Points, in no order, along strands that fork, close into loops and pass close to each other.
In the rows, zero is written as 128.
Points whose rows are less than 194 apart are linked; no others are. Some points are linked to none.
Vuvim: [117 105 151 113 170 103  91 113 116 126 165 141 130  91 182  88 146 115
  98 124 117 162 139 116 115 187 149 151  88 125 174 182 154 110 185 106
  90 133 106 183  60  96  97 122 204 134 120 121 156 105 156 119 135 136
 196 139 126 188]
Fopaf: [ 92 150 150 139  99 190 143 142 141 134 167 130 150 128 107 148 130 108
 184 168 120 122 169 119 101 110 108 111 134 161 128 134 149 143 122 101
 104 141 118 145 110 162 145 132 144 125 150 117 158 149 133  94 142 125
 136 171 130 183]
lepub: [ 84 153 160  92 110 149  78 159 230 147  84  89 100 144 110  98 148 142
 159 107 142  92 149 159  93  68 157  73 138 120 119 132 121 110 105 118
 166 107 119 125 124 166 170 126 173  83 158 139 196 182  96 125 136 185
 121 116 127 138]
dibi: [117 124  78  92 158 158 121 110  99  95 132 102 133 108 103  88 149 159
 112 103 107 146 103 122  96 114 119 113 104  89  97 125 113  89 193 143
 142 109  96 156  93 140 121 129 135 114 143 136 140  86 138  95 136  98
 152 109 126 204]
lifeb: [ 65 184 147 111  80 154  86 134 195 123 147 135 136 170 144 116 157 138
 174 142 107 126 203 115 102 109 130  85 113 150 159 148 153 134  98  98
  90 148 119 141  97 167 184  97 188 131 146 130 190 155 131  81 131 148
 149 164 126 151]
naret: [150 114 127 132 150  91 104 154  94 119 137 118 162  93 157 125 131 130
  96 132 151 141  50 100 119 144 155 131 120 131 107 161  91 107 122 154
 111 144 154 120 152  52 123  91 118  92 142 118 140 143 160 121 122 149
 124 105 139 119]
seti: [121 198 114  98 145 106 105  76  79 125 163  98 152  86 116  81 113 163
 140 161 129 156 117  87 125 203 141 151  98 128 151 104  89  99 155 162
 116 160  94 116  68 119  96 113 107 101 105 134 123  72 153 119 132 117
 159 146 138 138]
losak: [200 146  97 148  93 141 161 177  87 143 152  78 160 121  91 163 108 118
 182 141 145 105  60 125 146 149 135 122 166 129  94 114  87 127  98 130
 171 113 121  93 201 102 124 136  84  60 133 117  81 152 124 131 119 108
 100 117 135 118]
vokib: [121  87 140 154 124 117 164 137 183 104  79 155 100 135 121 148 137 149
 107  73  78 117 132 174 143  76 129 111 160 111 109 155 209 167  90 139
 142  78 141 155 168 135  84 146 119 159 133 144 101 192  81 176 133 116
 153 146 122 110]
sife: [175 140 116 133 137 159 177 120  54 127 125 109 167 124  79 154 126 137
 132 135  57 131 112 172 187 184 103 115 130 111 143  90 110 156 164 136
 197 112 135 124 171 139  82 124  91  85 110 144  79 103  88 184 165  90
 135 157 124  95]
noza: [196  77  97 145  65  86 140 150 137 159 132 133 161 111 164 163 114 118
 162 142 157 147 122  95 184 182 149 179 123 183 129 150 167 162  86 157
 111 133 107 103 164  85 119  95 144 134  79 131 100 164 130 117 104 119
  94 145 144  80]
Zar: [112 113 120 157 158 142 142 115 120  83 110 176 113 160 131 140 149 131
 100 115 123 125 132 141 109  79 108 104 152 100 115 167 135 136 123 110
 114 120 167 123 151 133 116 164  88 185 153 120 115 130 135 161 145 107
 144 114 126 137]
Dadir: [135 131 182 134 169  90 147  87 129 179 155 120  95  85 123 131  85 121
 134 144 138 128 153 113 105 165 140 147 152 155 157  88 177 117  95 123
  66 182 124 149  66 148 132 159 140 172 118 105 121  91 139 172 108 136
 138 166 167 102]
kinaz: [107  95 175 114 154  80 129  58 125 156 120 133  62  90 145 111  76 126
  81 136 159 141 180 121 119 141 122 190 122 120 161  62 155  95 151 145
  95 174 127 136  56 165 123 159 139 185 106 118 121  59 139 126 107 154
 102 125 130 116]
Dozig: [116 124 105 135  91 118 145 128 123 116 134 135 101 173 189 147 128 143
 175 125 146 156 149 116 123 133 122 143 203 111 126 158 150 110  73 100
  99 166 116 132 127 121 203 165 135 179 121 120 117 165 167  77  91 105
 143 115 132 169]
rusok: [129 184  91 124 160 120 117  87  49 104 166 117 171  93 114 103 128 146
  92 171 135 147  86  54 107 176 135 127  85 135 102  93  64  87 159 153
  93 168 139 131 110  88 131 103  94 106 132 127 107  49 169 105 124 118
 145 119 151 140]
foti: [104 132  98 142 138 185 137 127 117  88 120 177 124 186 121 136 172 119
  99 132 101 112 156 178 134  87  92  90 121  93 116 168 102 157 162  66
 141 123 170 124 160 142 126 133 116 157 149 128 120 105 116 139 171 106
 151 104 114 127]
kizi: [172 130 151 157 192 171 148 177 151 183 137 112 129 175 128 138 151  46
  94 121 142  93 115 170 131 154 130 115 126 114 111 142 105 174 139  25
 144 121 142 115 156 116 162 129 126 119 147 133 134  84 117 166 147 150
  92 111 141  80]
Fako: [169 141 137 136  58 102 138 130 122 162 128 150 165 124 133 159 114 113
 165 149 142 134 155 115 219 195 123 174  88 184 167 111 110 166 111 153
 124 133 121  75 156 114 122  82 115 117  68 137 125 123 119 129 130 143
  85 171 138  22]
tupof: [166 205 125  98 163 170 148 145 105 151 135  76 109 135 100  96 146 143
 161 116  84 129 105 168 132 170 134  76 168  81 147  86 105 108 120  73
 168 140  82 153 113 150 190 122 125  89 147 151 119 105 125 152 144  90
 160 146 160 152]
vesi: [155 157  82 149 145 191 160 105  71 119 166 111 171 124  52 130 136 113
 136 163 105 125 134 152 148 189 101 139  99 111 135 112  88 158 185 120
 188  77 102 119 141 148  65 123  83  92 115 124  76  85 110 183 157  91
 136 135 123 128]
Gomi: [116 145 128 122  83 111 147 124 158 156 122 144 106 164 172 132 105 131
 169 119 145 140 190 131 160 150 121 156 159 149 171 114 159 136  79  96
 112 162 114 107  90 168 181 134 153 192  96 142 128 137 154 108 112 108
 119 137 141 109]
metu: [138 112 102 118 102 120 145 149 125  76  83 152 122 137 131 157 172 190
 121  76  71 134  73 142 144  64 125  90 153 113 113 164 164 148  70 144
 146  89 144 150 187 123 115 118 125 158 155 143  86 178 108 149 141  95
 173 163 141 110]
sig: [155 100 140 135 180 126 127 150 151 171 132 138 123 143 174 125 145  73
  60 128 158 125 113 121 109 117 134 138 107 140 111 152 129 143 131  52
  88 150 168 129 135 104 178 113 149 163 137 120 146  80 129 132 120 157
  89 108 141  75]
lin: [168 153 124 135 202 151 115 168 142 163 123 120 116 154 143 113 173  97
  89 107 102 110 100 176 117 143 151  86 136  86 116 172 104 144 151  32
 153 105 138 142 147  90 162 117 146 115 168 129 124 112 120 169 163 141
 139 105 136 115]
muti: [156 191  57 104 169  98 101 117 159 158 132 140 113 150 159  92 171 138
  93 108 159 135  97 101 103 168 164 153 124 104 109 156 105 130 106 114
 119 111 109  94 121  92 152  99 111 168 120 136 106  72 135 153 124 107
 134 102 165  94]
lafe: [179  73 120 172 170 120 158 153  95 156 133 106 106 152 146 148 102  80
 112 128 163 129 117 153 146 168 122 160 190  90 122 134 105 125 166  70
 154 117 131 115 147 100 111 177 105 126 128 116  92 143 132 141 125 120
  98  53 108 152]
Tizi: [106  70 190 136 111  79 141 127 126 105  78 162  99 128 162 159 102 119
  98 116 123 119 132 134 173  57 120 126 150 141 131 111 128 117 102 173
 116 154 171 116 172 124 150 150 120 146 123 136 136 171 117 107 118 159
  96 126 115  62]
Zabir: [134 182 151 102 139 168 153 102 104 118  99 149 137 130  76 127 142 142
 117 130  58 106 142 145 157 100 103  85  90 118 146  58 102 141 152 122
 151 145 166 133 145 158 158  96  94 136 132 160 126  65  98 140 164 102
 134 180 138  70]
Gonar: [170  85 104 115 223 115 103 136 129 164 142  81 137  77 121 112 142 105
  59 115 156 126  68 101  78 146 167 150  78 121  67 134 135 111 166 155
 127  92 119 147 127  91  96 118 133  86 131 109 137  64 112 153 120 157
 110 107 140 118]
sab: [133 131 145 109 132 118 137 113 174 140 109 115 120  79  64 125 139 174
 123 107  73 113 117 123  91 112 140 110  82 152 137  96 205 149  87 190
 127  88 114 155  86 182  73 123 125 152 118 125 120 121  81 203 131 124
 154 214 155 101]
fuzu: [ 61 153 140 115  88 128  98 128 197 139 108 154 100 186 185 112 147 116
 149 118 138 126 206 146 152 120 133 138 131 142 161 149 144 143  95  91
 107 171 108 106  90 164 194  93 180 186 112 145 164 126 129 100 132 143
 132 132 136  98]
Tasiv: [ 80 146 122 111  97  70  91  85 137  95  86 165  89 147 184  86 124 174
 147 110 141 143 178 159 157 124 153 148 184 103 191 145 130 106 108 145
 143 141 125 110  97 122 142 144 156 172 104 140 127 175 168 118 109 126
 165 107 107 151]
nuga: [196 108  99 170 137 148 184 157  82 152 152  79 135 136 109 139 107 103
 171 138 148 133  97 166 156 194 117 138 199 103 128 124 124 143 137  91
 176  97 100 107 146 111 104 168  92  95 122 116  68 143 119 162 121  95
 102  95 124 154]
mot: [169  99 119 132 193 147  98 148 125 172 177  65 171  74 111 100 131  84
  93 152 153 137  75  97  96 186 147 158  52 129  99 156 128 123 211 131
 113  92  91 161  98  88  82  97 173  45 141 107 148  63 128 128 128 167
 126 110 117 175]
Nono: [140 133 121  92 205 111  86 143 174 150 116 119 123 109 135  94 187 117
  54 112 143 122  75 117  59  88 165 107  76 115  83 153 109 114 137 138
 115 106 137 128 131  85 161  95 152 120 158 129 168  76 122 143 128 178
 127 110 151 108]
rusi: [140 126  89  88 145  78  80 111 182 145 102 124  92 126 166  76 167 156
 109  87 153 140 117 138 118 140 164 151 135 107 141 156 139  99 134 149
 149 100  86 116  98 113 148 105 156 140 115 146 141 121 126 131 128 122
 145 109 134 130]
totu: [ 64 143 144 106 107 153  67 165 235 126 120 121 120 157 139 117 173 121
 142 113 133 107 161 138  78  69 151  84 112 131 125 177 150 126 111 104
 110 120 130 139 107 147 167  97 210 117 158 129 209 170 121  94 137 174
 149 131 128 173]
lesa: [115  78 128 114 155 130  78 136 142 142 162 108 153  92 144  99 132 103
 114 126 158 150 104 116 115 164 143 168  69 147 134 153 142 110 203 155
 121 106 100 148  90 107  84  99 188  87 129 125 166 127 138  97 129 158
 136 119 106 193]
Gini: [103 149 142  92 149  58 109  63 157 126  66 147  64 117 113  69 112 171
 102  98 133 117 148 153 139 110 154 136 150  82 149  85 125 101 115 175
 157 135 136  99  94 146 121 146 107 160 109 158 117 123 110 196 131 127
 141 109 140  68]
toti: [165 107 148 117 122  83 101 141  99 176 125  96 148 101 148 125  93  93
 121 147 193 143 104  91 172 194 154 176  99 165 128  91  69 116 160 144
 142 163 146  96 143  90 140  89 120  70 101 135 149 100 138  67 125 147
  78 100 114  79]
sanu: [114  96 158 134 120 180 117 162 121 117 133 114 145 130 110 125 122  74
 140 139 134 117 139 185 152 118 108 113 105 127 138 126  84 136 201 106
 188 104 139 129 138 143  94 133 150  56 139 138 178 150 110  80 151 145
 102 105  80 167]
mune: [152  62 143 156 104 109 150 166 131 130 112 127 107 124 161 180  98 114
 141 114 151 124 118 121 147  84 119 145 161 150 102 119 163 130  90 141
 115 138 143 133 173 109 150 153 110 145 125 118 124 187 138 100  96 142
  73 119 123 114]
vetat: [113 141 162 176 103 164 149 172 194 142 134 135 119 172 122 161 140  91
 165 144 123  97 172 146 115  90 115  90 176 147 111 147 194 170  44  71
  96 133 139 129 163 169 168 150 132 166 154 102 121 187  97 164 129 151
 121 152 148 110]
vuv: [ 87 174 171 131 137  92 137  49  95 106 126 162  91 102 110 105  95 164
 141 146 112 141 168 119 100 125 118 120 155 122 172  92 166 107 100 156
  76 179 132 134  70 161 122 157  94 188 104 121 109 103 155 161 119 106
 165 166 152 118]
Ran: [ 77 122 211 130 132  80 108  83 147 147 124 142  80 109 125  99  58 107
  99 140 185 110 172 117  88  86 131 145 137 134 154  79 118  92 140 147
  93 168 160 118  68 167 130 170 129 152 125 108 158 107 133 118  98 186
  97  72 112  94]
depar: [216 117 136 157 120 157 149 201 117 158 152  71 171 112 108 170 126 100
 164 149 134 106  58 106 127 147 134 109 133 161  79 126 118 139  85 105
 132 128 135 136 196  85 166 109 120  71 148 118 122 152 115 111 108 129
  97 146 145 103]
futov: [122 136 144 121 130 111 125 130  89  96 139 139 134 114 136 133 117 146
 148 141 130 137 107  97 119 125 128 113 136 141 142 137 102 104 129 147
 111 155 137 129 141 110 125 125 127 117 141 130 141 135 159 109 121 123
 140 123 129 133]
deg: [118  88 170 106  87  95  82 141 133 147 115 114 144 106 154 125  91 101
 125 135 167 149 132 116 161 136 158 158 101 166 148 111  97 116 159 167
 138 144 133 107 137 115 123 103 151  81  98 144 172 148 122  57 114 169
  84 120 101 100]
kifa: [152  99  73  80 106  97 110 146 173 144  96  99 125 110 144 118 153 162
 144  67 137 143  95 131 154 143 168 149 113 117 126 128 133 109 123 179
 177  98  76 122 121 108 131  90 151 115 112 166 132 146 123 103 112  98
 124 118 136 143]
dusa: [131 173  47 122  98 178 102 167 142 114 151 116 156 168  97 107 164 138
 162 130 146 119  90 132 110 123 131 123 104 111  96 172  87 134 152 110
 177  79  84 103 155 117 123 101 122  98 148 130 125 151 123  98 134 104
 142  93 107 195]
Besi: [138 211 103 164 115 138 153 121 115 132 137 161 129 180 113 138 130 122
 147 158 146 104 131 112 140 131 117 121 158 128 102 134  83 159  59  93
 102 145 148  53 184 123 158 127  62 182 128 105  72 105 124 172 120 119
 105  99 156  64]
lemak: [165  49 138 162  91 117 150 161 151 153 147 126 145 120 137 184 104  86
 156 142 178 134 119  91 135 119 120 172 125 181 101 134 169 159  97 153
  97 127 119 123 164 115 105 129 130 133 110 100 121 157 127 118  81 138
  76 140 124 105]
noke: [ 91 114 159 127  94  88 128  93 167 102  81 159 106  97  91 125 129 181
 124 112  95 116 136 109 124  65 119 122  95 154 132 110 202 151  82 222
 103  86 144 116 117 163  77 130 102 163 111 134 124 161  92 169 124 144
 135 184 144  86]
Fup: [ 77 210 173 123  63 147 106 131 129  95 129 116 143 113  63 126 127 172
 208 156  75 113 140 143 115 103 126  55 152 139 144 109 124 133  77 147
 153 123 122 113 124 179 117 134 126  66 152 134 141 220 106 148 148 152
 154 168 122 140]
mamik: [138 108 148 186 104 161 157 176 150 126 133 128 130 172 137 174 112  86
 155 156 141 101 134 103 129  72 107  99 156 154  83 145 140 156  69  81
  81 151 157 121 197 122 176 142 121 146 158 100 121 168 116 127 110 143
  91 128 138  98]
tosu: [115 104 160 119 178  78  85 120 141 152  99 166 118 150 168 121 135  82
  26 124 178 115 123 123 129 120 141 155  84 133 128 153  77 129 159  85
 104 153 178  98 138  94 155 112 132 160 119 132 151  72 121 125 131 186
  87  81 121  55]
Rolok: [124 165  88 116 113 176 143 106 128 137 135 140 133 164 109 122 131 115
 135 146 160 119 156 125 143 143 108 157 120 129 116 114  82 135 160 110
 154 131 126  89 125 165 155 121 100 153 106 148 127  72 126 102 141 102
 108 105 117 137]
Tov: [109  97 157 136  94 113 177  87  88 101 103 172 126 118 123 154 123 158
 107 118  49 149 161 159 203 149 103 144 115 141 181 104 173 164 148 166
 155 121 138 146 130 148  73 129 105 153  95 161 106 145 106 153 155  98
 150 194 100  94]
vut: [ 95  14 146 109 126 104 127 128 143 108 106  93  96 103 154 133 107 145
 107  93 129 152 135 142  97  66 105 141 130 117 109 120 190  84 174 184
 137 116 119 187  82 156 108 175 168 130 134 126 163 155 126  76 105 138
 115 116 110 198]
tave: [160 155 125  98 147 115 117 130 157 137 130 104 146  90 100 120 164 161
 138 113  97 128  87  94  94 143 151 116  81 164 123 127 167 145  84 173
  91 106 119 134 110 120 122  90 132 147 113 137 125 104 117 176 124 114
 158 205 181  81]
monud: [161 186  71 148 154 110 144 105 131 164 120 160 120 182 149 122 152 109
  99 126 153 128 126 118 150 182 135 158 134 116 116 138  96 172 100  71
 117 136 139  74 141 110 164 106  89 206 101 131  77  52 141 180 129 109
  97 109 168  56]
marot: [143  63 122 134 120 113 148 115 101 141 155 126 147  95 171 152 108 121
 136 142 137 164 143  97 145 193 123 179 118 148 146 123 168 127 143 142
  91 148 107 162  88 119  94 132 165 142 102 109 116 128 159  93  99 110
 123 153 115 170]
Nor: [117 150  84 149 135 163 140 100 105  99 181 124 144 113  89 140 134 149
 141 155 115 131 122  84  76 124 107 129 102 142  99 140 143 134 137 147
  87 118 113 135  86 144  78 146  99 147 124 100  96 104 148 151 124  95
 155 154 140 185]
mulu: [109 138 144 162 100 138 138 123 142 153 144 154 118 158 157 140 101 101
 149 139 142 123 197 170 166 169 129 157 159 134 176 142 130 157 118 102
 139 126 126 103 109 136 102 136 144 150 108 137 112 150 122 161 130 126
 139 134 120 105]
bidor: [ 99  55 146 191 123 154 152 122 105  86 129 183 133 132 138 157 110  93
 101 145 123 126 169 166 155 116  83 142 144 132 134 161 138 161 171 132
 126 103 171 142 148 124  44 157 110 130 117 112 116 182 125 149 151 142
 126 118  64 141]
Vakiz: [102  80 117 143 102 115 133  94  56  97 163 157 164  87 154 158  90 132
 128 179 144 165 142  58 128 146  95 184  88 154 132 117 120 106 165 184
  85 169 136 153 115 112  89 135 125 130 110 116 129 121 171  49 111 121
 112 136  88 185]
kapob: [ 49 143 177 127 105 110 143  49 132  94  88 157  78 130  73 111  71 171
 130 139 123 115 196 128 104  66  95 125 140 117 140  66 160 106 133 184
 111 157 143 118  73 198 110 177  95 175 117 127 125 122 121 133 120 125
 120 138 134 122]
gase: [123  87 128 129  74  88 130  90  82  99 108 156 137 107 118 157  77 145
 128 139 144 130 149  87 185 127 122 184 118 147 146  76 112 110 127 206
 119 158 151  86 149 120 102 136  74 134  78 129 105 131 144 101  99 128
  75 115 108  92]
Tadel: [114 157 145 130 123 191 142 140 134 133 150 120 141 136  87 118 130 106
 162 141  93 125 164 185 143 145 110 100 126 120 152 122 135 145 168  89
 166 106 113 140 110 173 116 134 128  91 143 139 146 148 113 136 158 128
 143 156 111 167]
simem: [159 138  54 127 132 171 139 114 117 125 147  85 163 109  51 135 137 135
 137 138 128 120 117 107 118 163 106 156  87 120 101 122 123 152 173 169
 181  58  84 115 131 143  48 110  92  95  97 131  83  72  98 174 128  93
 122 142 128 147]
saruf: [174 116 124 103 179 126 136 167 129 136  88 100 109 123 160 114 174 141
  86  66  94 130  65 181 134 122 158  81 166  89 122 162 120 111 142  82
 170 107 126 163 162  88 159 119 156 119 156 146 131 140 119 137 153 117
 152 104 139 131]
Zus: [108 177 116 157 167 155 131 107  60  90 199 136 172 103 112 120 140 118
 105 181 121 143 106  74  70 147 113 112  91 142 104 132  91 117 160 110
  58 144 143 165 107 101 100 125 109 113 154 101 127  77 181 135 133 119
 156 137 117 179]
rara: [112  91 183  91 153  68 121  97 134 115  58 141  89 111 132 113 131 150
  76  85 108 118 114 144 141  84 143  98 127 109 148 103 129 105 145 160
 148 130 167 131 142 119 125 126 131 129 121 152 145 136 100 145 142 155
 123 125 120  69]
zet: [116 163  99 107 147 178 132 167 148 107 131 105 116 155 117 136 168 150
 156 116  88 120 106 141  54  62 124  66 182  91  80 153 155 114  85  79
 114 119 126 172 140 149 193 157 151 121 208 104 139 153 127 132 151  97
 169 134 151 192]
dosat: [ 89 157 110 160  77 106  92 130 143 113 140 164 119 162 186 115 121 128
 172 142 171 136 179 134 133 145 151 160 203 110 166 194 128 132  64 117
 115 141 110 102 125 107 126 157 144 153 117 104 121 209 182 127  90 135
 150  90 105 167]
pif: [215 117  68 129 118 143 169 168  92 102 137 106 180 119 132 171 183 158
 136 114  82 141  52  90 151 149 116 112  94 152 112 141 145 161  88 130
 124  99 119 167 183  87 125  93 111 150 121 129  72  86 129 135 128  66
 143 190 166 101]
bilos: [151 198  95 101 146 165 133 144 120 114 126 103 122 151 125 112 165 174
 165 104  79 132  97 146  91 118 133  54 190  84 126 129 132 101  94  67
 147 144 100 166 129 140 196 132 132 116 181 131 119 123 136 126 145  91
 185 125 160 176]
Lobul: [113 176 102 100 128 180 130 121 135  94 111 173 140 167  90 121 184 145
 111 121  67 111 127 148 123  76  93  76  77 123 120 121 108 153 141 122
 151 121 157 135 165 155 143  86 115 142 141 153 134  86  97 136 165 101
 154 156 138 105]
Gitag: [ 88  30 179 148  89 108 146 126 108 112 115 143 105 117 161 154  74 113
 116 124 128 146 183 150 184 125 113 171 141 145 171 110 153 113 178 150
 151 161 147 147 108 168  96 171 156 142 111 130 140 172 137  70 104 139
  98 128  68 170]
Gos: [110 146 131 124  58 122 121 158 134  95 101 142 131 141 114 143 150 177
 181 123  74 124 123 149 153  98 127  77 161 129 142 144 153 146  64 148
 166 101 130 119 172 140 129 119 138 110 137 139 127 216 115 132 162 112
 162 163 116 133]
noz: [114 138 128 130 160 188 104 161 166 127 148 115 148 121  82 125 154 112
 117 140 141  94  88 108  39  50 123  91  77 140  66 156 131 122 140 126
  87  98 138 150 131 132 141 127 152  92 190 104 192 119 117 123 128 166
 123 127 129 167]
sul: [146 130 129 130 123 156 199  93  79 106 108 145 130 121 103 156 130 154
 117 114  42 146 148 168 182 136  88 105 114 121 141  74 149 147 150 132
 161 129 141 164 135 169 117 132  89 158 102 158  87  91 104 150 171  72
 144 192 127 110]
mezok: [108 168  63 145 101 200 142 130  96  77 174 140 177 158  83 143 144 134
 149 154 143 123 106  80  64  88  84 125 107 134  79 147 105 135 135 141
  94  99 127 116 142 124 117 145  91 139 142 102 109 106 143 112 118  90
 134 105 130 189]
mizi: [154 160 129 175 102 148 181 145 125 147 133 152 122 181 143 176 123  89
 144 153 123 118 134 114 161 129  99 123 147 152 115 129 131 170  57  72
  80 157 153 102 178 133 184 136  98 179 128 119  88 116 127 136 117 116
  93 137 159  60]
tolug: [156 157  56 162 142 169 160 123 103 154 190 115 138 172 140 132 133 102
 142 143 176 137 146 118 139 200 103 170 152 113 111 137 103 138 149  65
 134 117  84 106 108 125 139 140 105 146 112 121  97  69 143 111 120  88
 117  82 124 170]
zolo: [110 152 191 103  97 133 104 155 168 144  98  70 113 114  95 118 108 138
 193 138 118 105 142 177 124 106 159  58 160 120 143 111 138 116  93 121
 176 122 125 129 139 157 147 135 154  52 149 138 165 217  99 131 139 175
 131 138 122 145]
Papu: [ 88  18 154 144 114 117 145 122  92  83 116 116 104  96 117 142  81 134
 105 106 115 141 141 158 148  93 103 134 140 113 127 115 165 104 193 168
 159 109 127 179 117 151  56 185 139  97 134 124 145 192 125  98 113 142
 117 118  80 207]
Fibi: [ 72 104 179 123 138 132 100 108 122 106 118 153 121 135 135 107 105  87
  94 140 142 115 166 175 151 121 122 114 120 115 174 132  79 115 211 117
 176 131 160 109 123 141 104 135 141  95 128 143 179 148 118  92 156 156
 129  80  72 134]
pifu: [115 131 181 125 122 106 105 156 145 160 108 143 112 164 162 116  98  88
 132 140 159 122 171 161 168 151 141 130 162 124 184 135  87 126 137  78
 157 145 150  89 132 143 149 123 155 126 122 129 146 155 127 112 133 158
 115  89 100 106]
geb: [112  89 137  98  74  80  98 103 122  99  92 146 136 102 123 130  87 152
 122 127 163 122 126  96 174  95 140 162 104 141 131  83  75  88 157 226
 149 141 144  86 158 116 104 114  97  81 103 148 128 154 127  81 111 159
  88 104 103  96]
Repev: [113 144 124 124 171 181 117 163 143 109 140 120 121 156 109 127 141 120
 123 129 123 106  97 134  45  53 117  73 148 106  74 161 125 113 132  93
 118 113 148 152 145 137 135 162 133 101 197 100 149 148 141 133 140 153
 150 103 125 183]
tifes: [ 89  77 168 157 112 149 149 138 192 137 111 133  92 149 131 152 113 111
 131 110 113 100 181 170 135  74 116 109 156 127 127 124 189 159 100 108
 148 108 145 155 134 178 134 148 145 149 135 135 145 180  97 127 129 147
 120 134 114 129]
Nunu: [135 170 108  96 123  70  99  70 104 147 140 120 147  84 138  84 129 176
 146 133 127 156 142 103 145 216 163 162 103 144 179 122 138 114 124 185
 114 137  81 119  66  92  86  87 153 120  88 127 118  99 152 162 139 115
 169 161 156 132]
supid: [196  85 107 115 155  65 109 157 107 173 116  86 140  93 164 118 122 109
 107 109 161 140  58 109 160 196 184 159 125 125 116 131  87 102 137 132
 146 126 115 115 146  49 145  95 141  74 121 127 126 117 145 100 101 145
  94  91 135 122]
gupos: [146 104 130 163 185 125 171 119  95 130 132 139 101 131 132 141 122 112
  94 126 127 115 111 155 117 122 114 120 181  97 121 132 140 129 129  91
 126 134 156 145 140 129 113 181  88 150 144 119  83 122 136 193 128 116
 123 108 134 123]
Bopep: [182  78 145 103 179  92 132 182 125 147 110  70 114  88 158 122 132 127
 116  71 121 135  43 157 119 108 165 105 169 103 106 139 132  84 129 117
 146 124 115 184 156  86 156 147 157  81 171 124 149 154 120 136 110 143
 136 102 145 136]
kon: [101 121 135  98 178  97  68 118 165 142 113 140 117 125 146  92 132 108
  54 104 174 121 110 111  80  78 155 134  92 121  99 135  81  94 175 136
 112 134 150 115 112 113 145 112 153 126 152 123 178  84 122  94 126 181
 109  62 122 105]
tif: [205 153 101  97 148 103 137 142  97 134 127 103 157  97 123 145 168 176
 129 103  74 138  64 111 134 176 141 119  95 150 136 119 142 130  84 163
 126 123 114 154 145  77 123  78 113 118 106 141  92  96 127 169 139  88
 163 200 183  81]
mik: [134  49 170 103 152 107 130 166 139 115 103  74  87  89 139 135 101 136
 111  81 126 134  88 163 107  64 132 100 164 101  88 115 154  85 149 154
 150 123 132 182 147 126 141 163 163  80 170 120 171 190 128  99 108 158
 121 101 125 156]
gera: [100 182 146 105 107  51  89  90 149 116  83 147  73 129 149  84  97 183
 165 111 149 126 155 120 124 108 168 123 195  81 158 106 125  87  49 173
 132 156 124  82 111 125 171 143 105 156 120 136 118 171 140 160  96 129
 147  87 142 100]
res: [120 201  46 135  96 207 111 140 113 101 155 163 185 187  88 130 171 122
 141 158 121 114 114 124 114 121 101 113  91 115 108 167  64 163 126 105
 146  84 109  97 166 109 113 101 109 121 144 130 121 116 130 134 152  98
 164 122 118 151]
keve: [ 87 167 167 138 142 137 108  99 146 163 155 125 107 145  93 101  66  72
 126 179 206 105 175 112  96 119 133 158 139 132 122  90  64 114 151 124
 125 150 145  71  90 169 134 152  95 110 126 111 145 101 127 126 123 161
  87  72 109 118]
Sopo: [117 144 123  88 194 135  98 141 196 142 125 103 115 116 107 106 153 141
  92 100 123 121  88  98  11  48 143  95  94 122  63 138 154 101 127 145
  87 112 104 162 102 127 171 122 165 128 171 117 187  88 119 111 114 150
 139 120 149 154]
Kapo: [ 78 112 149 137  79 112 121 104  63  68 133 174 135 106 129 150  87 153
 138 147 133 133 140  95 139  98 102 136 136 145 145 119 114 109 127 189
 103 161 160 124 117 127  94 153  91 125 117 112 120 183 169  99 117 134
 128 123 102 158]
fenep: [ 91  79 134 131  59  91 140 114 127 124 132 151 128 109 158 151  87 140
 173 142 150 154 195 105 159 145 124 199 134 152 173 120 175 124 115 183
 116 147 103 123  74 159  88 165 153 144  79 119 121 167 150  83  91 133
  91 149 111 165]
rof: [187 123  94 132 125 170 156 185 135 143 139 103 159 140 130 153 168 132
 154 102 106 118  90 117 142 129 116 100 115 141 107 132 139 164  90  91
 130 114 122 147 171 113 176  98 125 138 136 134 106 114 109 123 127  97
 123 159 145 108]
pulum: [139 129 105 113 128 105 120  95 105 138 163 152 163 102 191 121 152 144
 116 126 114 175 137  94 135 214 140 173  79 161 165 149 158 132 144 134
  81 151 101 159  76  93 102  91 178 153  95 128 131  96 159 114 141 107
 165 165 132 153]
Pigir: [104  87 143 187  90 135 169  93 105  78 133 198 146 138 137 171 128 135
 100 136  62 140 183 165 182 136  83 149 105 155 159 152 174 190 135 140
 107 114 159 147 146 138  44 138 123 162 100 134  96 168 124 165 164 117
 151 172  91 103]
kivuf: [168 184  82 135 145 163 143 150 103 155 177  86 152 145 135 102 140 126
 168 136 129 150 109 126 142 206 130 138 149 115 129 119  93 125 124  65
 146 129  65 135 102 113 175 127 120 102 131 131 109  98 146 111 120  94
 148 120 142 183]
nezi: [106 201 124 116 104 144 108  91 145 160 145 129 129 148 100  96  99 107
 138 174 178 115 177  95 129 156 123 160 101 141 126  75  59 118 150 114
 127 169 118  76  87 165 152 112  92 129 102 143 143  51 126  93 129 132
  99 107 124 105]

How many points has the smallest loop of links through each point below? Write - if it is on no loop.
mune: 21
Vuvim: 19
Fibi: 9
gase: 8
pif: -
Besi: -

A tip is a point with one link. Name the tips that can be reached along the links from each point below, in the order of the rows.
Zus: dusa, kapob
pifu: Fako, kifa
Pigir: noke, bidor, simem
